Each row is a point on a landscape with many peaks, with its height.
A climber steps from a point to the highest of its 2 nearest points, and stops where none of them is higher. Distance is the straight distance between rows; heights are no part of it.
z_275 (h 551): [ 12,  -7,   9,  70,  34, -11,  23, -23, -14, -36,  17,  12, -24,   2,   3,
  25,  30,  28,  24, -12, -19,  -1,   1, -45,  34,   0,  23,   9,   4,   7,
 -18,   2,   5,  10, -16,  32,   2,  21,  10]
z_353 (h 101): [  7, -66,  25,   5, -58, -23,  11,   0, -39, -15,  41, -58,  -5, -17,  -2,
 -32,  24, -27,  -4, -17, -18, -42, -40,  -3, -20,   0,   0,  26, -46, -38,
  44,   2, -17,  33,  49,  19, -13,  16, -20]
z_75 (h 270): [-55,   4, -22,  11,  38, -70,  19,  -5, -10,  21, -14, -30, -67,  26, -13,
  10, -17,  28,  17,  21, -44,  30,  19,  -4,  28,  15,  -5,   0, -15,  -4,
 -19, -35,  32,   1, -54,  12,  19, -12, -19]
z_226 (h 437): [-13, -43,  19,  -2, -25, -20, -15, -73,  25, -24,   2, -14, -20,  13, -22,
  29, -30,   0,  -4, -26, -13,  14, -11, -21,  27,   4,  18,  18, -44,  -7,
  17,  30, -22,  28,  -8,  26,   0,  19, -13]
z_566 (h 510): [ 22, -10,  -4,  44,  51,  -1,   9, -55,  10,  -7,   9,   3, -36,  13, -39,
  48,  15,  12,   4,  -4, -23,  -9,  27, -32,  39,  30,   7,  16, -14,   6,
  -5,  20,  43,  17, -22,  28,  10,  45,   5]
z_302 (h 591): [ 34,  23,  -4,   9, -19,   5, -44,  42, -17,  -5, -19,  49,  26,   3,   9,
  13,  -3,  54,  15,  17,  27,   0,  11, -29, -22,   2,  38, -24,  45,  49,
 -33,  22, -13,   7,  19,   6, -45,   6,  20]
z_201 (h 300): [ 36,   4,  -8,  20,   3, -35,   9,  16,  14,  14,  25,   1, -21,  27, -12,
  20,   9, -19,   8,   1, -71, -16,  26, -32, -27, -11,  36, -36, -43,  20,
  -5,  37,  43,  35,  -5,  38,   9,  24,  -4]
z_825 (h 208): [-33, -17, -12, -50, -22, -21, -19, -21,  -5,   1,   7, -24,  11,  -8,   4,
 -38, -19, -27,  -9, -22,   6,  -1,   9,  25, -21,   1, -11,  39, -15,  -6,
   2,  -7, -35, -10, -23, -14,  -7, -21, -26]
z_544 (h 237): [-52, -24,   0, -38, -48, -30,  19, -45,   7, -31,  16, -49,  10,   3,   9,
 -18, -24, -30,  -2, -13,   1, -15, -24,  12, -12,   0,  -8,  17, -32, -26,
  25,  -1, -35,   6,  -3,  15,  -6, -25, -41]
z_91 (h 345): [ -8,   5, -35,   7,  26,  15, -15,  -8, -49,  23, -42,  23, -16,  44, -18,
   7, -11,  23,  14, -26,   5,  42,   6, -23, -11,  12,  29,  24,   3,  -9,
 -30,  18,  22, -34, -58, -18,  19,  -4,  37]
z_665 (h 682): [ 26,  28,  -2,  20, -11,  21,  -3,  47, -15, -42,  -2,  31,  35,  10,  26,
 -20,  15,  22,  -3,  22,  18, -23,  22, -16, -29,   2,  37, -54,  30,  21,
 -21,  13, -22,  -4,  22,  -1, -31,  17,  17]
z_273 (h 542): [  8, -27,  -9, -24,  -2, -22, -25,   3,  -3,  21,  18, -22, -26, -32, -11,
 -38,  27, -35,  -6, -17,   2, -15,  -8,  20,  17,  -1, -24,  33, -17,  -2,
   5, -35,  12,  -7,  10, -52,  10,  10, -15]
z_303 (h 576): [  6,  -2, -21, -31, -19,  48, -22,  25, -21,  20,  13,  13,  23,  39,   9,
   2, -25, -11,  13, -51, -21,  37, -30,  -8, -43, -39, -16,  36, -18, -40,
 -15,  17, -22, -15,  10, -39,  13,  -8,  16]
z_31 (h 121): [-17,   3, -16,   1,   7, -28,  -5,  32,  -3,  51, -36, -14, -26,   5,  -9,
   2,  10,   5,  10,  17,  -4,   2,  16,   1,  26,  16,  -6, -15,  17,  17,
  11, -59,  65,   6, -18, -31,  22, -28,  17]
z_769 (h 398): [-17, -27,  15,  -1, -14,  -7, -17, -56,  -1, -14,  15, -30, -33,  35, -44,
  21, -13, -35, -11, -27,  -8,  25, -24, -23,  23,  14,  21,  27, -43, -27,
  20,  -9,  26,  -1, -11,   9,  -1,  24,  -8]
z_579 (h 509): [  3,  10, -18,  13, -54,   2, -20,  27, -43,   6, -28,  43,  18,  31,  16,
  10,  -6,  45,  30, -11,  12,  45,   5, -38, -45, -17,  52, -19,  12,  44,
 -41,  20,  -2,  15,   4,   9, -35,  -5,  42]
z_662 (h 177): [  2, -26,  26,  -1, -35, -31,  23,  10, -16,   4,   0, -26,  21, -44,  34,
 -47,  14, -27,  -7,  22,  -5,   3,   5,  21, -21,  -8, -21,  20, -17,  28,
  16, -27, -55,  44,  17,   2,  11,   0, -28]
z_703 (h 87): [-19,  19, -15,   1,  20,  -4,  25,  32, -24,  25, -32,  13,   8,  18,  14,
  10,  17,  15,  15,  16,  25,  13,  19,  -1,   8,  24,  17,   3,  23,  17,
  -6, -36,  17, -31, -36, -26,  20, -44,  24]
z_174 (h 512): [  8,   6,  42,   3,  -6, -22,  -9, -16,  42, -56,  -9,  27,  15, -25,  25,
  13, -33,   9, -32,  14,  26, -33,  18,   3,  14,  22,  17,   6,  27,  23,
 -10,  -4, -20, -11,  -9,  43,  -3,  38,  22]
z_719 (h 361): [-31,  11,  26,   3, -15, -10,  41, -26,  31, -32, -11, -13,   3,   1,  12,
  17, -19,  -5,  -5,  27,  16, -12,   7,  11,  23,  36,  14,   0,  12, -10,
  17, -27,  -9,  10,   3,  22,  -4, -17,   4]
z_979 (h 250): [ 34, -26,  12, -16, -15, -12, -16,   0,   6, -13,  50,  -5,  -3,  16, -15,
   6,  10, -28, -13, -21, -28, -12, -21, -15, -10, -18,  29,  -9, -37,  -3,
   4,  24, -20,  12,   2,  21,  -2,  23, -22]
z_749 (h 356): [ -8,   5,   3, -14, -47, -12,   8,  23, -30,   9, -25,  13,  32,  35,  25,
  -6, -22, -19,   5,   9,  35,  28,   6, -25, -34,  11,  52, -15,   3,   2,
  -2, -33, -11,   3,   4,  29, -22, -30,  39]
z_971 (h 750): [-34,  -3,  -6, -40, -35,  -9, -20,  24, -17,  77, -40,   9,  14,  17,   6,
 -13, -14,  -7,  -6,  21,  27,  33,  21,   5, -21,  -3, -15,  -8,  14,  23,
   0, -47,  18,   0,   8,  -9, -13, -33,  21]
z_81 (h 422): [  3,  65, -22, -31,  50,  12,  -7,   8,  24,   4,   0,  22,   0,  19, -21,
  35,   3,   8, -22,  30,  -6, -33,  39,  25,  26,  32,   3, -32,  21,  17,
   3,  17,  64, -23, -10,  13,  -6,   1,   7]
z_847 (h 147): [-48, -13,  -4, -10,  -1, -24,  -8, -24,   5,  19, -17,  -1, -23,  23,   5,
  13, -19,   1,   7,  -5, -18,  41,  -4,  -1,  17,  12,   9,  10, -12,  24,
   8, -10,   2,  34, -30,  -1,  11, -22,  -1]
z_897 (h 259): [-29,  -6, -17, -24,  -6, -31,  19, -33,  11, -43,  36,  -6,  -4,  15,  16,
  11, -25,  -3,  -8, -25, -16, -19, -19, -17, -24, -11,  12,   5, -36, -21,
  15,  35, -36,  -5, -32,  40,   6, -13, -28]
z_332 (h 349): [ 30, -13,  18,  20,  18,  81,  11, -20,  34, -30,  23,  -8,  22, -19,   1,
 -16,  12, -10, -10, -37,  10,  -5, -43,  28,   2, -40, -37,  20,   1, -56,
  31,  11,  -2,  -4,  68,   5,   3,  29, -15]
z_576 (h 41): [ -5,  15, -49, -33,  13, -38, -34,  53,  -9,  77,   3,  18, -28,  10,  -4,
   4, -17,  -1,  -7,  23,  -8,   5,  48, -10, -14,   0,  -1,  -9,  31,  40,
 -12,  10,  -4,  -4, -34,  19,   0, -17,   1]
z_791 (h 176): [-29,  -8, -14, -57, -19, -30, -31,   4,  10,  36,  14,   1,   1,  15,  16,
   7, -22, -14, -10,   7, -14,  18,   7,  12, -10, -18,  -4,   0,  -8,  15,
  -4,  15, -33,  15, -37,  -2,   6, -18, -14]
z_204 (h 501): [ -9,  46, -20,  -7,  66, -18, -17,  -8,  44, -13,  11, -17, -12, -14,  14,
   9,  17,  21,  34,  37, -25, -32,  10,  29,  60,  14, -35,  -1,  16,   9,
 -11,  -9,  17, -30, -17, -33,  11,   4, -29]
z_867 (h 293): [-13,  10,  22,  13, -33, -10,  31,  17, -13,  -2, -28,   0,  43,   9,  27,
 -38, -14, -35,  -7,   7,  26,  12,   2,   3, -37,   4,   7,  -2,   5,  -6,
   0, -40, -26,   1,  13,   4,   0, -31,   7]
z_852 (h 474): [-11, -23,   7,  44,  17, -41,   7, -51,  11, -33,  20, -27, -49,   4, -38,
  43, -11,   9,  18, -10, -37,   6,   9, -31,  30,  10,  39,  23, -35, -16,
  11,  38,   7,  31, -18,  44,   4,  40, -18]
z_270 (h 400): [ 42, -35,   3,  36,  32,  31,  17, -25,  -3, -64,  60, -15,  -5,  10,  -9,
   8,  33,  -3,  12, -41,  -6,  -9, -41, -26,  19, -34,  -7,  22, -15, -49,
  24,  35,  20,   2,  49,  21,   1,  40, -19]
z_164 (h 601): [ 16, -49,  15,  61,  -4, -20,  41, -16,  -9, -31,  23,  -4, -18, -37,  27,
  11,  17,  16,  16,  14, -19,  13,  -4, -21,  28, -18,   0,  20,  -8,  16,
  -8,   0, -27,  24,  20,  13,   0,  -9,  -6]
z_27 (h 341): [  6,  29,  16,  -3,  -1,  43,  21,   4,  21,  -2, -38,  19,  24, -15,  -5,
  11,   9,  -4, -26,  17,  31, -14,  13,  29,   9,  22,  -3, -24,  30,   7,
   2, -22,   9, -25,  14, -26,  -6,  -9,  22]
z_349 (h 272): [ 15,  31,  15,  16,  -1,  46,  22,  15,   7,  34, -70,  16,  24, -27,  -8,
 -14,  30,  -7, -13,  28,  48, -20,   2,  38,   9,  12,  -3,  22,  27,   8,
   5, -56,  36, -12,  42, -31,   1,   0,  46]
z_30 (h 276): [  4,  -7,  -8, -29,  15,  12,   0, -37,  19, -41,  47, -14,  22,  -4,  -3,
 -15, -14, -18,  -6, -33,   5, -17, -21,  17,   1, -14, -14,  12, -22, -39,
   4,  43, -26, -36, -18,   0,  -3,   2, -28]
z_535 (h 62): [-17,  11, -33,  -2,  14, -28, -18,  24, -37,  28, -15,  29,  10,  10,  18,
  18,  -6,  25,  17,  24,  -5,  23,  42,  -8,   1,  12,   2,   5,  26,  37,
 -16,  18, -17,  -2, -46, -13,   9, -35,  26]
z_284 (h 673): [-26,  27,   5,  20,  31,  -4,  10, -33,  11, -37, -17,  20, -13,  -2,   8,
  49, -28,  40,  10,   9,  13, -29,  12,  -2,  31,  45,   4,  10,  25,   7,
  -3,  14,  17, -14, -55,  29,   9,  18,  26]
z_924 (h 144): [  1, -11,  18,   9,  -7,  15,  16,  13, -17, -22,  16, -34,  -4,  18,  -1,
 -24,  15, -55,  -4, -34,  14,  -6, -18,  -8, -26,  -9,  -1,  27,  -9, -37,
  10, -42,   9, -27,  36, -17,  -9,  16,   2]
z_819 (h 561): [-21,  19, -21, -32,  32,  -9, -27,   7,  36,  36,   8,  -1,   4, -29,  26,
 -12,  11,  14,  12,  29, -20,  -4,  12,  29,  17,   1, -57,  -6,   8,  18,
 -15, -15,  -4, -11, -16, -44,  -1, -27, -24]
z_751 (h 268): [ 16,  -8,  28,  26,  -2,  21,  14, -16,   0,   1, -32,  41,  27, -18,  18,
  30, -22,  39,   4, -26,  13,  30, -14,  -7,   1,   3,  12,   7,  -4,  12,
 -32,  21, -23,  14, -11, -33,  -2,  16,  23]
z_641 (h 396): [ -7,  37,  12,  -8,   4,  95, -16, -19,  26,  16, -31,   9,  21, -13,   0,
  37,   4,  41,  -5,  11,  14,  -6, -21,  33,  35,  30, -16, -25,  19,  -8,
  -9,   0,  34, -14,   8, -48,   0,  -9,   9]
z_864 (h 151): [ -9, -19, -38, -63,   3, -47, -30,  11,   1,  46,  39, -12,   0,  -8, -14,
 -16, -16, -11,   4,   9, -65,  -5,  20,  12, -23, -38, -17, -14, -17,  18,
  -5,  42, -25,  25, -25,  29,  26, -28, -46]
z_529 (h 616): [ 14,   5, -20, -30, -33,  24, -17,  31, -17,   8,  15,  22,  33,  22,   8,
   7, -16,   5,   2, -23,  16,  39, -16, -25, -50, -30,  17, -11,  -3,   2,
 -17,  42, -24,  -2,   9,  -6,  -9,  -4,   3]
z_46 (h 464): [ -6,  53, -22, -17,  68,   5, -20, -11,  33,  -2,  25, -23, -23,  16, -13,
  27,  11,   6,  17,  19, -33, -17,  20,  23,  25,  13, -23, -30,  -8,  13,
 -10,  14,  63, -28,  -2, -26, -11,  -1, -29]
z_52 (h 330): [ 23,  26, -24,   0,  34, -16,  -9,  38,  30,  24,   8,  18, -26,  19,  -8,
  27,   1, -24, -10,  10, -43, -30,  54,  -6, -11,   8,  33, -31,   3,  31,
  14,  19,  45,  29,  -4,  31,  10,   8,   0]
z_391 (h 200): [ 33, -22, -14, -20, -28,  -2, -22,  17, -26,  -7,  18, -11,  26, -43,  11,
 -60,  27, -23,   7, -18,  -5, -17, -27,   5, -33, -40,  -3,  15, -10,  -1,
   3,  12, -73,  -3,  23, -20,   7,   5, -20]
z_33 (h 648): [ -9, -11, -37, -27,   8,  -1, -25,  16, -40,  15,  19,  -6,  -8,  46, -10,
 -11, -11, -46,   9, -44,  -3,  31, -23, -15, -39, -37, -14,   6, -20, -40,
 -14,  12,  16, -31,  -9, -24,  -7, -18,   0]
z_872 (h 261): [ 14,   0,  55,  31,   6,  95,  35, -25,  49, -26,  -6,   4,  25, -63, -10,
 -46,   0,  23, -32,  19,  36,   3, -50,  44, -10, -22, -37, -15,  14, -63,
  10,  19, -53,  18,  44,  -8, -13,  18,  -9]
z_211 (h 303): [  6,   4,   1,  24,  -5,  19,  -2, -15, -29,  25, -47,  37,  13,   3,   2,
  26, -10,  50,  26, -25,   2,  26, -12, -33,   7,  20,  15,  24,  18,  38,
 -45,  24,   3,   0, -50, -19,  24,  -5,  35]
z_42 (h 225): [ 30, -40, -10, -15, -14, -34, -14,  -6, -12, -15,  35,   0,   5, -36,  16,
 -21,  19, -14,  -8, -10,  -9, -40,  -4, -13, -10, -35,  11,  18,  -6,  29,
   0,  21, -40,   6,  -2,  -2,  15,  13, -33]
z_352 (h 468): [  7, -32,  19,   6,  -5,  -7,  -2,  -1,  27,  -5,  39, -37, -34, -36, -15,
 -21,  43, -28,  -7,   8, -17, -27, -29,  24,  35,  -1, -24,   9, -16, -12,
  32, -23,   2,  11,  41, -33,   1,  22, -43]
z_632 (h 770): [-26,  23,  16,  22,  23, -13,  38,   3,  -3, -41, -19,  30,  12, -18,  58,
  -6, -15,  29,  22,  21,  22, -12,  18,  -7,   0,  19,  20,   1,  31,  11,
 -17,  27, -37, -16, -56,   9,   8, -17,  33]
z_801 (h 688): [ 41,  28, -20,   2,  -6,  40, -14,  27, -18,  -4,  16,  30,  31,  39,  -2,
   9,   3, -15,  -2, -15,  -7,  21,  -5, -20, -13,  -9,  25, -11,  16, -18,
 -20,  32,  11, -15,  17,  -9, -18,  14,  22]
z_717 (h 288): [  1,   8,  42,  15, -12,  66,  42, -23,  28, -29,  -8,  -7,  32, -29,   2,
  -4, -12,  -4, -26,   4,  29,   1, -36,  40,  14,   7, -12, -17,  15, -28,
  14, -14, -33,  18,  35, -12, -13,  18,  -1]
z_93 (h 172): [ 17,   0,   7,  -2, -16,  28,  22,  27, -22,  -9,   5,  -4,  19, -12,  13,
 -55,  24, -35,  -4, -28,  14, -14, -14,  14, -44, -26, -14,  18,  -8, -34,
  -6, -10, -40,  -8,  49, -30,  -7,   1,  -8]
z_419 (h 575): [-14,   4, -42, -16,  -2, -22, -26,  55, -43,  35,  -3,  10, -14,  29,   9,
 -14,  -3, -38,   1, -34,   5,  23,  19, -24, -34, -21, -21,  -5,   9, -10,
 -22, -28,   4, -38, -19, -19,  -4, -35,  -4]
z_348 (h 173): [ 31,   5, -12, -35,   1,   6, -25,  30,   0,  22,  11,  18,  31, -34,  12,
 -39,  21,   9, -37,  11, -12,   0,   1,  17, -26, -31, -12, -17,  16,  11,
   3,  36, -66,   7,   4, -24,   6,   1, -34]
z_381 (h 599): [-16,  26,  11, -15,  33, -15, -25, -46,  62, -46,  -6,   9,  -9, -17,   4,
  25, -25,  10, -24,   7,  24, -43,  17,  24,  37,  23, -29,   6,  25,   5,
   3,  -1,  19, -32, -25,  21,   2,  22,   6]
z_902 (h 384): [ 20,   5, -26,  24,  -3, -13, -20,  27, -70,  12, -25,   6, -22,  63, -24,
  -7,  -5,   8,  17, -41,   1,  41,  -5, -58, -30, -12,  38,  11, -16,  -9,
 -29, -11,  28, -31, -34,   0,  -6,   2,  27]
z_92 (h 329): [-41,   0,  11,  27,   6, -12,  53,  -9,  43, -45,  26, -36, -11, -12,  14,
  12, -12,   2,  12,  46,  -3,   6,  11,  18,  32,  20, -22,   8,  24, -13,
  31,  -2, -15,  34,  22,  11, -14, -18, -30]
z_587 (h 131): [ -7, -62,  17,  14, -64, -55,  29,  11, -53,   8,  22, -48,  -4, -21,  28,
 -53,  21, -22,  -4,   2, -22, -34, -17,  -1, -29, -10, -19,   0, -38,   6,
  23, -19, -34,  46,  19,  35,   9, -10, -31]
z_990 (h 323): [ 40,  -7,   8, -14,  36,  67, -22, -29,  34, -42,  42,   7,  40, -28,  -3,
 -25,  30,   1, -38, -35,  18, -17, -50,  32,  -6, -36, -24, -19,  -9, -47,
   5,  40,  -4, -18,  23,  18,  -1,  39, -27]
z_109 (h 448): [ 15,  -6,  36,  15,  19,   1,  -2, -30,  37, -37,   8,  53,   8, -28,   8,
  29, -39,  37, -26,  -6,  18, -21,  -6,  14,   6,  -2,   4, -24,   5,  15,
 -29,  51,  -9, -13, -26,  43,   2,  45,  25]
z_840 (h 431): [-13,   6,   6,  -6, -51,   4,   5,  21, -30,  39, -51,  40,  34,  41,  17,
  20, -18,  25,  14,  20,  22,  43,  12, -23, -21,  12,  48, -23,  19,  41,
  -8,   2, -11,  32, -13,  21, -11, -22,  41]
z_681 (h 533): [-32,  19,  -7, -38, -34, -25,  -4,  -8,  11,  26, -47,   6,   0,  29, -18,
  17, -38, -10,  -3,  32,  29,  16,  16,  17,   8,  39,  14, -12,   4,   5,
  12, -44,  31,  -1,  -9,   2,  -9, -22,  20]
z_669 (h 248): [-50, -13, -26,  31,  32, -23,  16, -18, -11,  14,  10, -40, -59,  10,  -9,
   2,  -3,   9,  52,  22, -33,  44, -16, -13,  35,  15, -25,  -9, -16,   0,
   2, -29,  22,  -5, -27, -31,  19, -27, -22]
z_170 (h 152): [  2,  10, -36, -59,  10,   8, -27,  28,  32,  27,  42,   3,  13,  -4,  -9,
 -30,   3,  -8, -21,  18, -42, -12,  17,  19, -23, -18,  -8, -35,  -8,  17,
   6,  53, -30, -10,  -5,  -6,   7, -17, -46]
z_823 (h 449): [ 11, -18, -27,  15, -18, -34,   0,  49, -74,  67, -33,  15, -39,  38, -15,
 -19,  -6,  -2,   5,  -6,  23,  39,  15, -49, -24,  -6,   8,  -8,   6, -16,
 -26, -43,  42, -10, -14,   7,  -2, -24,  46]
z_983 (h 374): [ 29, -31,  16,  36, -11,  65,  14, -11,  -2, -73,  40, -24,  11,  -6,   1,
 -24,   4, -27,  16, -49,   6,  -4, -47,   2, -15, -33, -34,  51,  -5, -87,
  31,  25,   0,  -8,  72,  16,   8,  25,  -8]
z_137 (h 459): [ 22,  11,  20,  20,  29,  36, -11,  -9,  16,  -2, -17,  50,  19, -28,  -9,
  55, -25,  58, -17,  10,  -8, -22,  17,  -4,  16,  11,   3, -38,  25,  47,
 -25,  42,  18,  -4, -32,  16,  14,  28,  25]
z_140 (h 297): [ 11,  19, -14, -31,  31,  19, -32, -12,  29, -35,  41,  12,  17, -14,  -6,
 -30,  15,  -8, -40, -14,   2, -45,  -6,  32,  -6,  -7,  -4, -16,   6, -18,
  10,  33, -22, -25,   2,  21, -18,  25, -37]
z_613 (h 82): [ 27, -41,  24,  22, -46,  23,  31,   9, -21, -21,  30, -46,  -2, -35,  -8,
 -55,  34, -31,   8, -23,  -5, -19, -50,  16,  -2, -26, -14,  19, -30, -57,
  47,  -4, -28,  33,  85,  13, -12,   7, -34]
z_312 (h 373): [ -5,  52, -15, -32,  19,  -6, -24,  51,  38,  33, -18,  21,   6,   4, -16,
  36,  -1,  21, -10,  56, -32, -42,  58,  23,  12,  11,  19, -40,  39,  30,
  16,   7,  36,  15,   0,  17,  11, -13,   4]
z_383 (h 232): [  6,   4,  49,  23, -30,   5,  47,  -5,   7, -16, -11, -21,  33, -34,  19,
 -41,  -5, -35, -27,  27,  27, -20,   2,  25, -33,   6,   2,  24, -11,   6,
  21, -36, -54,  34,  34,  21, -36, -12,  -5]
z_999 (h 543): [  5,  -8, -24,   9, -35,  -2, -21,  65, -60,  91, -22,  30, -10,  26,  -4,
  -9, -18, -12,  -2,  -4,  27,  49,  17, -25, -23, -22,  -2, -13,  23,  30,
   2, -25,   8,  -5,   0,   6,   3, -30,  40]
z_324 (h 525): [ 28,   8,  35, -16,   1,  22, -17,  17,  44,  -1, -19,  55,  31, -40,  -1,
  24, -18,  32, -47,  25,  10, -15,  29,  14, -11,   2,   4, -48,  40,  33,
  -9,  27, -26,   6,  -1,   6, -11,  32,   8]
z_387 (h 452): [-10,  35,  -3,  25,   1,  58,   8, -21,  -4,  18, -55,  -5,   2,  -6, -26,
  50,  17,  40,  23,  -8,  22,   0, -25,   7,  34,  33, -22,  15,  23, -19,
   4, -30,  65, -18,   8, -57,  14,  -2,  37]
z_320 (h 274): [ 25, -10, -30, -30,  -8, -36,  13,  10,  -6,  -5,  38, -15,   7,  27, -13,
 -10,   0, -30,   1, -17, -60, -15,  12, -17, -27, -39,  36, -38, -52,   8,
  10,  51,   2,  26,  11,  50,  -4,   4, -33]
z_978 (h 519): [-17,  12,  -5,  29,   0,  27, -12, -41,  -8,  22, -43,  -8, -27,  22, -45,
  37,   3,  14,  12, -23,   8,  36,  -6,  -3,  44,  36,  11,  33,  -1, -18,
  -7, -23,  51, -22, -23, -34,  21,   1,  38]
z_386 (h 353): [-16,  -3,   2, -20,   5, -33, -25, -25,   4,  -4,   9, -44, -51,  46, -34,
  16,   6, -41,  -2, -17,  11,   8,   6, -10,  15,  23,  26,  15, -17,  -9,
  24, -52,  51,  -8,  -3,  -1, -11,  16,  10]
z_739 (h 667): [-16, -18, -11, -15,  10, -32, -23,  23,  -7,  50,  -6, -20,   4, -24,  17,
 -30,  10, -30,  -2,   4,   3,  18,   4,  -1,  -7, -10, -53,  14,  -3,  24,
 -19, -31, -14, -11, -19, -42,  20, -24, -16]
z_415 (h 305): [-30,  -2,  -6,   0,  25, -76,  -8,  -7,  -8,  -2, -18, -41, -80,  22, -30,
  -7,   9,  -3,   3,   4,  -4,   1,  14, -11,  36,  32,  -7,  12, -25, -18,
  13, -58,  53, -12, -19,  10,  11,   7,  -2]
z_74 (h 233): [ 28, -20,  20,   6,   5,  40, -14,  -4,  -1,  31,  -5,  26,   7, -33,  10,
  -3,   9,  11, -14, -30,   3,   3,  -2,   6, -18, -15, -15,  21,  -4,  11,
 -27,  14, -21,   4,   9, -32,  19,  28,   3]
z_187 (h 671): [ -1,  -5,  20,  37,  11, -12,  55,  -9,  -5, -36,   4,  -4,  20, -19,  53,
 -19,   9,  20,  26,  17,  14,  -5,  10, -22,  -4,  -8,  -5,  27,   3,  15,
 -16,  -5, -43,   7, -13,  15,   2,   3,  -9]
z_645 (h 600): [ 35,  26,  22,   5,  14,  40, -16,  29,  16, -41,   1,  57,  35,  -5,  15,
   2,   4,  24, -34,  -3,  23,  -6,   5,   9, -30, -13,  10, -58,  36,   4,
 -31,  43, -16, -18,  12,  10, -26,  30,  26]
z_818 (h 224): [-25, -29,   6,  34,  21, -45,  -7, -26,   9,  11,  21, -56, -78, -25, -27,
   8,   1,  17,  58,  26, -23,  30, -15,   1,  68,   8, -35,  10, -18,   0,
  11, -29,  48,  21,  19, -36,  -1,  -5, -39]
z_906 (h 185): [  9,   9,  19,  17, -12,  -1,  -3,  43, -16,  64, -56,  -5,   2, -12,  -1,
  -2,  23, -12,  13,  42,  35, -11,   8,  14,   3,  11, -14,  -4,  18,  19,
   9, -81,  48,   9,  34, -24,  10, -30,  41]
z_896 (h 423): [-38,  24,  32, -17, -29,  -9,  28, -22,  28,  20, -50, -17,  -2,   1,   7,
  -3, -27,   7,  12,  27,  20,   9,   7,  24,   8,  34,  -7,   3,  -3,  14,
   8, -55, -14,  20,  -5,  -8,  -5, -37,   7]
z_728 (h 786): [ 24,  25, -19,  19,  10,  27,  18,  49, -27, -14,  -8,  30,  36,  23,  20,
  19,  11,   8,   8,   3,   9, -14,  23, -21, -12,   7,  19, -28,  23,  10,
 -16,   3,  22, -34,  10,   1, -20, -11,  30]
z_218 (h 595): [-22,  27, -17, -11,  26,  -7,  -6, -37, -13,  -2, -28,  -1, -26,  28, -37,
  53,  -7,  35,  12,  10,   8,  -5,  15, -14,  43,  41,  17,  12,  12,  11,
  -3, -10,  65, -29, -49,  -9,  17,  -2,  30]
z_597 (h 426): [ 34, -30,   5,   3,   9,   2,   4, -19,  15, -32,  58, -37, -19, -13, -31,
 -12,  51, -12, -11, -15, -19, -30, -46,   4,  21, -26, -30,   9, -20, -25,
  44,  27,  11,   5,  47,  18,  14,  19, -26]
z_890 (h 304): [-15,  -5,  34,  24,  -6,  25,  57, -31,  35, -45,  14, -23,   8, -35,  -1,
 -14,  10,  -9,   2,  30,  16,   7, -12,  36,  19,  -8, -31,   4,   1, -22,
  37,   1, -48,  24,  45,   3, -21, -17, -31]

For each start below, name the point where the climber stops.
z_74: z_971
z_93: z_739
z_30: z_739
z_170: z_739
z_717: z_971
z_386: z_632
z_872: z_739
z_535: z_284
